The views of a scene show one set of named points, each view turned or mirrored, and shifted as a whole, with a little noise and some points left out.
In the rows, 128 means zero.

Scene 1
View 1
dag: [124 131  83  60 137 147 144  88 138 137 143 112]
zisu: [156 155 119  76 148 157 110  88  76 155  97 146]
susuz: [139 140  82  64 152 136 147  99 152 131 156  85]
kapo: [136 139  94  70 158 132 142  90 137 139 143  94]
kefo: [125 143  74  46 110 180 121  91 111 139 117 155]
fimim: [132 137 102  73 155 133 137  86 124 143 136 108]
gebar: [117 127  72  50 130 144 150  90 155 132 154 108]
bep: [124 131 100  66 140 149 132  83 108 149 120 136]
zitu: [166 169  50  39 111 191 123 116 145 123 141 111]
buf: [132 139  88  61 147 145 139  93 134 140 140 109]
puluz: [127 128 135  93 169 120 131  73  83 163 105 133]
lofo: [121 127  78  61 143 138 150  87 149 134 152  99]
View 2
dag: [136  89 127 118  99 127 103  92 122 105 135 168]
puluz: [118 143 128  92  53 166 127  67 175 109 119 159]
kefo: [131  88 113 114  91  91 103  73 136 104 131 108]
zisu: [123 142 123  78  85 126 115  61 170  98 104 120]
kapo: [136 109 133 108 105 147 104  95 128 106 129 187]
buf: [135 103 127 110 102 136 103  91 130 104 128 170]
lofo: [140  84 128 123 103 140 102 101 116 109 141 187]
susuz: [143  97 133 114 121 144  99 104 115 104 130 197]
zitu: [148  73 120 113 141  88  83  97 106  95 127 135]
bep: [127 107 123 111  77 130 113  75 146 107 129 141]
fimim: [137 112 132 107 104 153 106  95 131 105 123 191]
gebar: [142  73 127 132 104 127  98  99 111 109 144 176]
View 3
lofo: [168 151 105 110 140 118 101 134 156 100 111 165]
fimim: [177 127 112 119 137  96 115 134 154 113  98 158]
gebar: [163 164 104 109 144 130  92 132 157  91 119 161]
zitu: [160 155  89 125 167 151 108 135 137  94 123  75]
kefo: [124 158 115  96 191 134 114 154 114  97  90 121]
dag: [170 140 107 116 141 112 109 135 151 104 105 148]
susuz: [182 139 102 123 131 112 103 128 164 103 115 153]
bep: [128 141 130  93 178 104 122 157 117 113  72 164]
zisu: [135 108 128 108 189  88 142 163 110 129  61 125]
buf: [166 139 109 113 150 111 111 139 146 107 102 152]
View 4
lofo: [124 113 131 146 137 166 110 143 142 125 123 135]
kefo: [114 120  92 189 117 155 133  90 100 151 123 147]
buf: [125 106 124 151 140 153 107 128 129 128 124 117]
gebar: [123 117 129 145 134 171 119 142 141 132 126 151]
zisu: [122 103  88 192 135 131 108  80  83 134 117  76]
fimim: [127 100 129 143 145 147  97 135 132 117 120 103]
kapo: [126 102 132 142 142 151 102 137 132 120 124 111]
puluz: [135 115 109 182 141 159  99 109  93 109 114  40]
bep: [124 118 107 178 130 163 114 108 106 130 120 100]
dag: [123 113 123 153 133 163 114 130 130 131 123 132]
susuz: [126  97 148 120 150 150  98 158 153 116 125 126]

In a view up to two points have been moved. Name them for each view, in the order of its rows, or write -.
view 1 | fimim
view 2 | zitu
view 3 | dag, bep
view 4 | susuz
